Each scene shows the same named points in several views. A view is turned or mirrored, shifted and resized as a whole, has a little noise and may leave points out.
In the rows, zero is written as 128.

Scene 1
View 1
liziz: [146 115  88 163 136 103 113 174  99 131 160 178  36 113 133  92 152 126
 102 120 112 137 114 144 122 153 155 141 153 144 100  94 121 120 110 139
 128 118 167 144 151 181 167 135 106 105]
mes: [123 142  73 151 150 107 137 123 112 123 147 101  82 132 140 106 152  86
 107 120 103 149 105 136 126 157 130 148 158 121 106 137  81 125  97 152
 146 181 187 172 141 137 112 122 108 122]
fipor: [122 144  90 158 143  99 119 156  93 141 156 111  68 111 135  94 139 111
 100 133 128 141 112 138 131 132 152 130 135 103 106 122  98 145 109 155
 131 173 177 181 138 154 135 119  84 128]
muv: [147  91 112 181 129 111 117 161 135 134 149 142  80 103 150 107 154 114
 114 108 155 163 132 152 136 137 138  72 158 138  97 148 108 105 113 140
  93 116 134 148 194 159 138 139 107 139]
pizi: [152  79  95 177 123 118 123 160 129 131 146 166  68 107 144 100 154 114
 120 100 135 158 130 162 127 141 143  91 171 148  91 132 123 100 112 133
  99 107 140 138 177 152 147 152 117 129]
pibev: [149  83  74 167 122 123 143 141 128 127 147 179  64 123 148  97 159  95
 119  92 102 157 128 160 118 164 135 122 187 158 100 128 116  91 110 133
 119 117 162 138 163 142 141 153 133 119]
Vule: [143 100 103 175 138 113 118 150 134 119 144 129  83 116 139 114 157 114
 124 109 146 161 124 153 129 138 139  91 160 142  93 141 113 109 103 133
 104 122 142 140 177 150 135 138 110 132]
nopar: [147 131  96 160 166  98 101 156 118 103 145 134  65 124 110 111 164 145
 121 119 125 149  96 148 115 136 161 133 151 151  91 104 122 124  94 133
 127 115 154 126 148 173 166 125 104 104]
gal: [138  87  79 171 112 125 141 154 115 145 151 170  68 113 156  89 145  92
 113 103 113 150 134 156 127 154 136 108 176 134 103 132 112 107 113 141
 109 136 158 159 159 137 133 154 117 132]
fus: [135 146  48 139 152 105 132 136  92 115 154 171  36 144 121  92 159 104
 104 112  55 130  89 141 108 178 148 205 176 154 105  78 108 128  96 142
 167 146 202 150 112 159 156 129 118  84]
mif: [141 120  73 157 161 113 125 139 123  99 134 148  67 140 108 107 171 130
 127 105  96 151  96 157 107 149 156 153 178 157  90 101 130 114  91 126
 136 122 167 124 130 146 158 136 121  98]
guv: [143 115  88 161 167 120 120 120 149  88 125 115 100 137 110 125 176 120
 142  97 120 168  98 161 111 145 140 121 181 157  83 132 118 104  85 123
 124 117 147 115 154 130 137 135 123 114]
Fonu: [160  41  99 186  92 131 141 156 146 152 161 202  66 103 183  98 152  77
 108  82 137 169 163 161 139 168 112  57 186 160 100 166 103  70 125 136
  87 100 132 142 224 146 126 171 134 149]
vezug: [136 106  85 164 144 116 137 122 142 121 145 108  95 125 155 117 158  78
 119 103 123 165 123 149 130 158 113 104 172 137 103 164  81 100 100 145
 120 152 158 156 182 126 101 134 119 139]
nes: [139 138  95 161 163 100 101 167 106 106 138 130  63 118  97 105 160 163
 125 125 129 143  89 152 115 119 178 138 146 136  87  87 143 137  96 130
 123 118 153 131 123 169 179 123  92 100]
Veko: [151  82  91 176 129 117 129 140 144 125 150 160  78 121 153 112 164  89
 113  95 126 166 131 155 126 162 123  93 178 162  98 150 102  86 105 135
 109 114 144 135 196 145 128 146 125 130]
Lunam: [128 125 102 170 156 115 112 154 124 110 117  85 106 111 103 110 153 154
 140 121 163 164 103 166 118  98 173  96 153 112  83 127 142 139  95 129
  99 137 137 144 130 133 150 128  87 131]
vope: [160  61 111 184 120 126 120 163 143 126 139 173  78 105 141 105 162 123
 129  90 152 169 140 169 128 133 143  64 177 158  85 140 137  87 111 122
  81  83 118 119 193 151 155 158 124 136]
radul: [126 130 102 167 155 103 129 109 145 116 148  62 113 127 153 130 162  73
 113 118 141 173 115 137 135 153 107  95 151 122 105 183  55 110  95 156
 126 174 162 168 191 125  81 118 103 142]
riro: [123 117  49 151 136 131 152 133 109 124 128 135  82 135 121  90 149 106
 131 106  88 150 104 165 109 144 159 160 188 121  97 107 131 127  98 133
 137 163 181 159  94 108 140 145 120 117]
keze: [121 149  84 157 149  97 124 150  96 135 155 107  71 117 131  98 144 115
 103 135 121 141 106 136 129 139 150 140 138 105 106 117  96 143 103 155
 136 177 181 178 131 152 132 117  86 122]
filam: [145 119  83 155 159 106 124 125 136 104 150 139  69 138 133 122 172  94
 113 106 100 156 104 144 118 169 125 140 174 170  97 129  91 101  90 137
 142 125 170 131 171 154 130 130 124 105]
View 2
mes: [124 104 110 104 145  94 166 131 159 109 107 151 109 143 119 117 147 105
  89  94 127  94 117 109 139 126 115 148 109 148 139 109 106 158 134 137
 120 110 153 142  97 119 114 146  92 126]
mif: [118 102 118  87 136 119 146 126 154 115 125 140 112 101 111 138 140  96
 126  83 123 115 116 106 135 135 147 124 120 157 114  87 119 139 108  91
 129  96 151  92 126 123 121 113 136 148]
fipor: [110 110 102 109 147  80 171 121 159 101 106 147 123 135 122 121 164 133
  77  98 114 128 138 129 122 115 128 119 101 128 166 104 116 148 132 116
 115 105 139 140  93 121 114 142  88 134]
Lunam: [100  98 131 123 167 115 147 104 199  94 133 154 151  80 117 124 165 163
 106  95 103 105 132 132 104 116 139 114 110 125 144  94 147 123 122 103
 111  77 142 109 136  98 113 131 124 122]
gal: [127 113 126 103 128 101 150 117 133 107 109 148  96 127 133 130 163 113
  88  91 128 121  89 139 128 110 155 136 108 136 169 125 122 146 122  88
 146  91 183 143 146 107 141 114 110 153]
fus: [127 103  91  76 119  92 167 143 127 122 104 134 102 150 101 140 127  62
 112  76 128 138 134  90 148 146 142 132 119 173 119  78  91 160 116  93
 122 116 153  88  86 152 113 112 112 168]
muv: [114 122 122 102 140 117 147 121 136 104 121 134  92  91 144 132 169 137
  93  92 120 115 100 148 126  96 153 116 103 122 154 121 131 131 103  94
 150  88 156 164 143  95 142 127 128 130]
Veko: [125 119 129  96 132 125 139 127 129 111 122 141  80  98 142 132 160 115
 100  91 131 101  78 141 140 101 149 137 106 132 146 128 124 138 103 100
 159  93 172 163 156  93 146 123 133 135]
liziz: [113 117 102  89 125  95 158 130 122 113 112 130 102 115 122 138 157 111
 100  86 117 155 132 131 127 116 163 100 104 142 154  93 116 141 104  72
 138 101 146 123 114 131 131 112 125 159]
guv: [122 104 130  95 144 137 138 126 161 110 129 143 107  85 117 134 143 104
 127  86 124  87  96 113 135 129 138 138 120 151 107 103 126 136 109 105
 139  90 159 112 144 103 123 121 141 132]
radul: [121 117 122 115 161 117 158 134 170 102 118 155  94 115 137 111 163 133
  81 106 127  58  93 127 140 107 102 158 105 123 141 132 115 146 131 167
 137 103 143 194 112  87 119 171  98  93]
nes: [100 106 107 101 147 105 154 120 164 104 127 133 134  89 111 138 157 132
 118  87 103 143 154 118 114 124 153  92 111 141 131  73 129 127 105  82
 115  90 128  90 112 129 113 114 133 144]
Vule: [115 115 126 108 147 118 146 120 151 107 126 141 102  93 137 132 165 136
  98  94 120 103 102 143 124 105 146 123 105 127 146 114 130 132 109 100
 143  90 155 150 143  97 134 127 129 127]
keze: [110 109 101 109 146  83 170 124 163 103 108 149 122 139 115 121 160 128
  80  94 117 124 140 119 126 119 124 125 104 136 159 102 113 149 132 124
 113 103 139 134  87 126 107 141  89 133]
Fonu: [133 129 136  96 116 121 134 119 102 110 116 143  63 104 164 133 171 122
  85  92 138 108  48 171 137  85 172 137 104 120 180 153 127 137 104  76
 182  84 197 190 187  80 168 110 131 146]
riro: [123  88 126 101 140  98 155 112 169 106 108 162 130 140 104 127 139  97
 102  87 125 110 107 105 128 144 138 149 124 162 140 103 114 155 137 101
 112  95 180  81 126 125 115 110 101 158]
nopar: [106 113 109  93 143 115 153 132 154 109 126 130 117  88 119 139 155 122
 116  84 112 128 140 121 126 117 148 103 109 141 124  83 125 130 101  91
 128  93 130 114 113 119 119 120 137 134]
vezug: [123 113 125 105 145 118 153 128 152 107 116 152  89 116 136 121 156 116
  93  97 134  74  81 130 142 112 125 156 108 134 140 132 118 147 124 135
 146  97 166 167 134  92 130 146 107 117]
pibev: [131 110 125  88 124 116 146 125 122 115 113 141  85 118 133 136 150  95
 103  87 134 111  81 129 140 118 158 138 115 146 146 120 116 145 110  85
 153  96 182 134 152 109 142 109 125 155]
filam: [125 114 112  86 136 124 151 140 135 116 120 135  83 106 128 136 143  90
 115  86 132  97 102 112 149 124 135 135 113 150 112 104 107 145 105 115
 144 106 149 141 120 115 125 131 130 133]
View 3
Fonu: [123  94  72 136  94 133 193 103 154 157 142 108 111  88 142 107  80 186
  96 122 112 173 112 128 127 144 130 124 156 153 149 108 114 160 118 143
 122 168 133  74 101 127 153 115  83 155]
Lunam: [128 150 132 130 161 118 154  88 110 176  88 156 159 168  93 102 133 113
 130 124 116 137 112 157 160 113 143  90 127  78 161  88  95 135 152 135
 107 122  87  98 110 108 127 159 129 151]
guv: [105 143 128 133 140 118 156 104 112 175 122 119 132 163 127  93 124 131
 159 141 149 138 135 140 162  81 167 103 149 106 149  95 110 124 139 137
 120 160 101 108 121 119 139 136 118 174]
gal: [121 105 125 129 111 134 164  88 135 158 121 117 133 134 114 119 100 153
  89 143 141 155 122 142 128 127 134 104 132 131 151 107 121 142 105 147
 129 160  94  91 111 108 155 129  90 148]
riro: [121 139 171 121 121 142 151  80 108 168 115 118 148 179  91 115 124 131
 104 158 179 132 125 169 136  90 153  98 118 109 155  93 121 118  94 157
 134 161  57 119 115  99 152 128  98 150]
nopar: [102 123 137 144 175 108 135  92 134 167  98 152 153 155 119 119 125 107
 131 146 121 151 153 112 164 100 148  78 138  95 142 105 112 139 123 148
 117 139 101  96 118  91 143 166 113 179]
filam: [ 92 110 141 137 129 113 134  95 124 163 132 103 131 154 131 102 107 135
 137 152 154 142 159 115 148  89 156  99 148 124 139 121 123 120 121 126
 130 172  99 107 123 117 157 137  97 173]
keze: [114 105 177 128 141 115 112  63 115 157 104 123 164 174  81 114 111 116
  94 142 137 132 143 135 129 121 127  81 117  99 158 133 114 124 126 118
 124 138  63 100 121 102 157 161 100 138]
fus: [ 89 110 191 139 144 123 113  77 128 159 118 115 148 182 110 136 118 117
 105 187 191 141 174 120 136  74 153  76 124 119 136 116 148 117  64 161
 146 175  61 118 127  77 172 142  79 173]
pibev: [109 114 119 135 116 134 166  96 136 162 130 113 126 137 129 116 102 156
 111 153 154 156 134 131 138 106 146 108 140 135 139 102 126 138  96 155
 133 172 102  97 112 104 155 123  88 165]
mif: [101 134 147 140 152 124 147  95 125 171 112 132 141 168 120 116 127 120
 133 163 163 145 149 132 157  77 161  93 137 105 139  95 124 128  99 160
 129 161  89 112 119  95 148 142 104 180]
vezug: [112 109 132 123 104 120 149  88 113 160 134  90 132 147 111  86 100 153
 125 128 138 133 130 139 130 117 143 113 143 130 154 127 113 120 154 105
 124 165  95  98 117 136 152 131 102 145]
muv: [115 107 107 138 135 116 158  93 141 160 120 126 137 127 120 108 101 145
 114 127 109 157 130 121 143 131 132  99 147 120 149 115 111 147 135 131
 115 148 116  84 111 116 146 144 103 158]
Veko: [109 109 105 135 116 123 167 100 136 162 133 108 123 124 134 101  96 158
 122 134 129 156 133 126 141 116 142 109 152 134 147 111 118 140 129 132
 122 163 116  91 111 123 151 126 100 161]
radul: [108 103 143 121 102 107 127  79 101 157 131  80 137 155  99  71  97 142
 133 116 123 119 134 137 131 126 134 108 144 119 162 145 100 109 188  70
 115 155  91  94 121 151 151 144 110 130]
Vule: [116 118 114 136 135 117 157  95 128 164 117 126 137 138 119 104 107 142
 122 129 119 150 127 132 146 122 139 104 142 113 151 109 106 141 140 130
 116 147 109  90 112 118 140 144 109 156]
vope: [124 124  74 143 136 128 193 110 147 169 119 142 123 111 140 107 105 157
 121 127 108 170 111 131 154 125 143 114 152 123 150  89 107 159 126 156
 113 147 131  80 103 115 134 131 109 173]
mes: [105 106 175 124 116 117 118  71 108 157 120  95 147 174  93 101 107 129
 109 145 157 123 148 138 129 107 137  93 128 114 154 134 119 110 132 111
 129 161  63 109 121 117 160 144  95 138]
pizi: [117 115 104 139 133 129 169  96 143 163 119 131 133 124 123 115 103 149
 108 135 123 164 123 130 143 126 137 104 142 121 149  99 115 152 116 153
 120 152 110  87 109 110 149 136 100 161]
View 4
guv: [111 142 171 153 120 119 162 180 113 158 144 143 108 133 180 170 124 106
 116  48 177 127 143  91 116 104  84 136 162 116 169 118 136 151 152 135
 143 114  41  76 131 155 129 111 109 105]
fipor: [133 130 128 170  90 160  68 134 159 133  98 152  92 158 150 136  27 134
  61  51 187 165 108 118 122 150  61 145  98 136 110 121  99 120 166 172
 107 131 131 101 104 139 160  66 194 139]
gal: [150 159 127 167  96 112 142 116 168 159 106 120  93 176 152 134  69  82
 121  84 145 127  87 142 118 145  34 122 104 116 154 107 167 146 142 152
 137 148 129  77 170 186 127  59 143 106]
pizi: [143 149 124 189  92  93 166 131 165 185 138 115 104 172 123 139 103  82
 131  67 125 131 100 117 125 133  48 119 125 113 160  91 176 136 156 154
 155 140 103  95 165 175 137  55 146 103]
nopar: [140 111 140 181  80 137 112 162 130 157 132 109 122 123 132 160 120 120
  88  43 159 161 139 100 126 115  89 138 128 117 133 101 126 108 158 146
 153  98  59 107  87 152 166  76 125 120]
fus: [171 104 143 134  72 184  52 127 108  79  55  73  99 119 179 159  90 114
  77 101 187 154 125 194  98 130  58 165  55 100 127 140 111 112 119 124
 125  85  85  63  82 191 155 102  52 116]
vezug: [112 145 162 134 128 107 163 161 156 184 131 164  84 177 186 143  46 109
 119  63 167 133 127 128  78 140  41 154 133 126 159 124 122 157 155 169
  94 152 100  51 191 146 114  95 162 115]
filam: [136 110 163 135  98 121 144 168 128 167 122 115 101 143 168 159  94 113
 113  73 156 142 148 154  75 121  53 162 110 100 157 117 117 132 142 148
 119 113  59  55 146 159 135 104  92 106]
liziz: [169 114 111 187  60 136  95 123 152 144 104  76 114 144 113 139 101 103
  94  76 138 163 110 145 121 136  53 139  81 104 129 100 146 101 149 152
 152 100 100 105 105 175 163  54 118 117]
nes: [140 117 126 203  73 162  88 154 126 122 126 110 121 113 125 160 127 124
  73  41 176 160 125  85 162 112 101 125 132 120 122 107 134 101 151 137
 166  88  68 128  50 154 180  72 136 123]
keze: [133 127 135 160  98 167  63 138 150 126  96 149  96 150 162 138  29 134
  61  54 193 163 112 123 121 146  65 150 101 134 112 133  97 120 161 170
 106 126 123  94  98 142 159  72 182 141]
Veko: [138 146 140 159 102  80 188 149 158 202 141 123  97 177 146 146  95  90
 143  70 127 129 116 133  91 132  40 139 124 111 175  97 163 144 152 153
 134 143  89  67 194 168 121  73 127 104]
mes: [122 128 157 126 115 156  92 146 141 124  93 160  83 157 197 144  23 130
  76  65 197 149 126 145  89 142  54 165 106 129 128 139  94 142 148 162
  86 129 106  59 130 149 131  99 153 128]
vope: [137 160 127 207  93  66 206 141 167 216 166 114 110 171 111 143 135  68
 154  55 109 118  98  87 137 122  56  99 154 114 179  75 204 139 156 147
 175 144  89 103 182 176 132  49 144  92]
mif: [142 128 149 156  91 149 117 156 109 120 112 105 113 119 168 168 127 104
 101  66 178 134 131 124 127 109  81 131 122 109 150 120 142 129 136 121
 154  97  56  84  97 179 146  99  83 110]
muv: [135 137 130 186  90  89 166 144 169 211 151 126 103 172 120 136  89  96
 123  51 131 147 119 105 109 135  50 130 128 119 154  91 152 127 164 168
 135 137 102  91 167 152 138  60 168 111]

Which points are out of place in each view (at most two, in the order of its rows)? Write - if all are in place.
view 1: muv
view 2: guv
view 3: nopar
view 4: -

Scene 2
View 1
tup: [108  40 175 119  96 147 118 104 174 174 128 146 101  73 124 127  84 121
 115 104 128 114 143 105 199 128  82 142 120  82 184 128 139  89 161 165
 106 115 102 114 125 122 145 157 108 151]
segi: [214 112 232 114  50 103  74  75 122 136 153 168 130 116 118 111  97 115
 122 106 117  20 172 117 165 157  96 105 108 113 217 165 126 101 191 142
 117 133 139 200 164 156 207 141 164 150]
suzel: [137  82 177 119  87 130 105  83 148 142 144 150 107 109 138 130 101 100
 117 111 152  90 161  92 177 130  95 129  96  92 195 131 139  90 169 143
  86 103 123 131 137 121 174 154 132 143]
koz: [ 91 113 224  95 103 134  60 123 152 151 119 206 100 112 147 119 102 121
  60 164 151 111 136  54 190 147 104 114  90  65 199 111 139  76 171 163
  73  85  66 137 152 129 142 191 134 178]
san: [118 132 213  94  95 115  58  91 120 134 133 189 121 145 143 112 100  91
  72 158 184  87 141  40 150 127 120 105  61  93 191 118 134  93 171 134
  67  65  91 137 163 117 174 178 146 171]
sele: [167  93 160 134  82 125 102  54 152 133 152 154 125 121 159 136 106 107
 117 102 153  55 177 104 157 125  86 141  98 114 204 125 143 104 167 121
  70  84 145 136 142 123 189 137 134 147]
Vit: [118 152 227  97  85 111  68 125 109 102 145 177  67 130 133 123 131  71
  96 153 173 123 173  58 208 188 137 101  56  57 190 120 130  81 214 151
  64 121 106 172 136 123 179 185 180 129]
lefig: [ 93  43  86 127 120 148 129  36 166 153 139 121 154 120 148 132  63  78
 116  96 208 108 136  81 116  48  98 164  78 132 159 105 146 121 128 100
  60  24 131  43 126  76 168 133  79 155]
vike: [ 89  61 153 126 113 150 103  82 184 167 123 171 122  96 158 131  88 122
  84 127 157 104 136  76 166  97  81 153 108  94 188 104 145  91 141 142
  67  59  91  93 135 115 137 164  99 173]
Pemi: [116  95 130 108  94 117 118  46 102 110 158 109 134 151 121 119  86  42
 133 103 222 111 154  63 124  88 140 122  48 126 150 126 129 125 169  99
  63  69 149  84 132  83 204 143 130 125]
rinuz: [123  79 135 123  94 132 114  58 145 133 145 131 128 126 141 131  92  78
 121 104 188  99 154  82 148  97 105 144  74 106 174 120 140 110 157 120
  70  69 134  92 130  99 179 144 119 139]
rupi: [150  73 182 109  70 120 108  76 125 136 149 120 123 113 104 111  82  87
 138  91 155  85 158 102 167 123 109 116  91 109 178 152 128 113 176 137
 111 120 137 136 137 119 190 137 133 134]
keme: [155 108 194 113  73 115  90  85 122 119 153 150 107 121 128 118 108  84
 126 114 157  79 171  91 176 150 114 114  86  97 193 138 132 100 188 138
  84 115 131 157 143 123 189 152 156 136]
sanuv: [116  89 164 114  88 133 113  86 128 119 151 130  99 117 124 132 101  72
 132 111 174 118 164  79 177 133 120 123  77  89 171 125 138 101 180 134
  78 104 131 120 125 105 180 158 139 123]
View 2
lefig: [ 41 200 110 135 121 102  93 124 223 141 168 137  75  74 154 158 158  88
 149 133  98 166 128 131 124 111  99 131 153 116 177 178 125 120 133 166
 162  99 163  78 142 138 114 136 134 179]
Pemi: [ 23 143 136 131  96  95 133 131 206 127 183 130  59 100 170 188 128  88
 144 120  82 138 117 135 121 150 118 119 129 150 169 152 117 121 154 165
 161 133 148  85 125 150 142 151 128 177]
rinuz: [ 56 153 130 137 113 102 125 136 194 134 171 126  82  95 156 155 130  86
 131 123  92 143 128 132 128 131 116 130 139 127 156 159 127 103 139 153
 160 114 147  90 132 139 129 139 138 159]
sanuv: [ 56 129 141 134 109 108 148 135 175 114 172 127  81  96 160 161 106  74
 113 117  85 129 122 132 127 145 131 125 129 130 144 146 134  87 150 146
 147 115 130  81 131 143 145 134 148 142]
keme: [ 69 115 155 142 107 106 156 140 154 122 173 116  96 103 161 160  97  80
 102 106  89 120 126 127 138 153 146 141 133 135 133 139 136  88 143 138
 151 130 129  96 122 132 136 140 144 127]
rupi: [ 76 138 176 139 111 110 142 137 166 133 167 125  99  94 161 164 109  81
 106  99  98 126 127 134 137 162 143 136 126 137 143 147 131 108 136 138
 148 128 144  98 129 131 129 144 138 135]
vike: [ 72 162 100 145 127 102 113 134 170 128 159 121 102  73 147 123 124  83
 120 133  94 157 134 122 140  98 119 156 162 101 145 168 143  81 132 148
 164 101 135  86 132 122 114 121 147 132]
Vit: [ 57  65 120 145  89  97 180 138 134  99 180 105  79 120 163 150  69  71
 108 122  71 116 117 118 135 141 146 138 138 136 121 129 144  51 164 142
 157 141  99  92 107 142 153 134 144 112]
tup: [ 93 158 148 144 130 114 129 132 159 123 156 134 113  67 151 130 109  65
  91 114 103 143 132 133 138 124 142 145 147 100 134 158 147  82 130 133
 145  94 136  74 140 122 123 120 156 114]
sele: [ 90 136 139 140 125 103 132 154 168 143 165 115  97 118 139 136 122  94
 118 107  99 121 142 124 144 138 119 134 131 133 145 153 120  91 122 139
 154 117 149 122 135 133 128 140 146 160]
View 3
koz: [151 130 123 134  85 109 124 156 155 136  39 174 143 130  97  59 133 131
  84 106 114 121 111 120 124  87  85 125 104 131  73  97 164 141 149 208
 119  95 133 125 113  18 113  98 137 133]
sele: [146 144 120 121 116 106 116 142 177 118 101 146 112 125 105  85 132 173
 122 132 143 192 144 154  90 121 114 122 128 112 127 150 153  88 143 129
  99 101 124  84 147  68 128 112 109 162]
suzel: [159 135 121 130 117  98 123 149 176 151  95 149 114 133  93  71 141 146
 107 124 129 165 139 143  84 106 118 121 119 125 118 139 150 102 142 168
 100 111 126  91 134  53 125 107 128 147]
san: [131 125 112 139  81 114 131 154 124 105  58 146 150 113 109  82 147 158
  82 104 130 138 126 125 125 105 108 107 108 133 106 107 127 139 143 187
 100  85 149  99 137  29 107  87 141 135]
rinuz: [152 121 123 129 121 125 145 140 158 140 113 130 105 122 112  93 131 171
  94 127 134 169 160 135  89  86 153 120 121 116 153 138 121  95 120 159
  86 121 127  93 154  41 123  97 108 160]
segi: [144 162 116 137  92  56  81 149 164 105  66 157 138 133  79  54 193 141
 126 118 152 203 116 170  67 148  74 102 124 144 108 183 166 105 166 136
 101  83 133  48 123 100 134 111 163 149]
lefig: [155 105 123 128 138 162 178 124 146 144 104 133 102 120 131 121  96 193
  81 138 125 174 180 124  92  36 177 146 117 108 193 136 120  71  89 150
  64 144 124 108 181  25 125 102  77 181]
sanuv: [158 123 124 136 121 114 136 159 169 164 123 129 100 124  95  74 139 147
  94 115 129 143 149 127  87 107 149 107 119 126 126 124 116 114 137 195
  99 109 132  97 131  31 113  86 132 131]
rupi: [160 136 122 138 122  82 120 146 162 152 104 138 111 129  83  69 168 145
 102 122 136 185 146 148  59 107 130 115 120 140 144 173 132  95 133 159
  87 116 129  67 136  66 133  97 144 147]
keme: [148 142 116 133 105  87 108 157 169 132 110 136 115 127  88  66 167 147
 111 113 142 169 132 145  87 137 121 103 125 131 111 141 132 112 158 169
 102  95 134  71 128  64 119  95 152 134]
Pemi: [134 114 115 145 126 135 152 146 136 134 146 103 110 109 110 100 150 179
  90 116 142 166 165 133  83  99 189 100 125 120 177 138  71 104 120 167
  73 120 138  68 166  44 106  76 125 145]
View 4
suzel: [160 142  98 131 134 109 123 122 123 124 119 110 131 150 145 107 116 161
 112 121 122 112 119 153 120  81  98  69 138 131 113 145 119 130 107 139
 103 129  88 131 106  90 168 125 150 115]
vike: [183 149  86 105 162 131 124 109 175  99 132 156 187 180  85 102 132 184
 122 183 110 111 126 117 114  90 131  81 158 126 165 192 138 126  92 166
  90 118  84 185 115  82 160 135 150  85]
koz: [205 159  69 174 144 147 125 117 163 103 122  95 150 148 147 123 109 182
 130 141  96 102 103 155  65  84 128  57 165 197 158 155 132 162 114 189
  88 165  63 151 116  85 149 123 153  77]
segi: [179 154 103 149 128 104 102 134  60 172 115  60  81 113 170 131 123 123
 114 110  73 107 113 194 108  83  63  72 163 122 107  72  98 171 108 114
 138 132  91  73  74  64 177 106 164 113]
keme: [161 141  97 153 128 104 114 122  98 138 112  69 104 142 185 119 106 149
 111  97 123 102 110 157 113  82  84  66 132 146 107 125 111 132 126 136
 109 136  87 110 101  98 172 119 152 124]
tup: [138 157 106 117 140 122 135 135 152 111 121 150 148 151 109  94 130 159
 113 141 124 126 124 174 114  60 129  66 134 119 107 168 134 148  60 148
  99 131  79 140  92  70 143 119 163 103]
rinuz: [158 133 101 110 141 103 111 110 135 117 116 117 141 175 147 112 108 160
 117 122 133  93 129  99 151 102 103  76 119 104 129 166 116  90 129 128
 103 106 103 152 118 115 165 151 154 140]
Pemi: [152 120 100 125 123 102  96 107 132 116 103  83 120 174 194 125  79 155
 114  93 146  75 125  62 170 109  99  70  75  98 120 167 111  67 164 116
  99 111 106 140 138 140 158 171 165 171]
san: [221 145  68 174 130 138 101 109 140 122 118  64 128 153 182 145  93 167
 134 125  89  83 107 112  90 101 109  59 144 168 167 139 118 131 155 173
 101 153  82 142 124 104 149 147 160 101]
rupi: [142 149 114 125 122 108 112 134 115 138 109 101 109 144 166 120 112 131
 117 106 119 106 117 147 133  80  98  67 106 101 104 131 109 128 104 118
 118 119  93 105  99  89 148 137 169 140]
Vit: [176 145  69 205 124 119 135 112 119 114 108  42 104 131 218 121  84 175
 111  75 135  99  85 172  68  74  93  54 139 219 108 143 125 138 138 181
  83 171  63 115 123 109 167 119 137 116]

Which points are out of place in each view (at most two, in the order of its rows)? Write - if all are in place.
view 1: -
view 2: keme
view 3: sanuv
view 4: vike
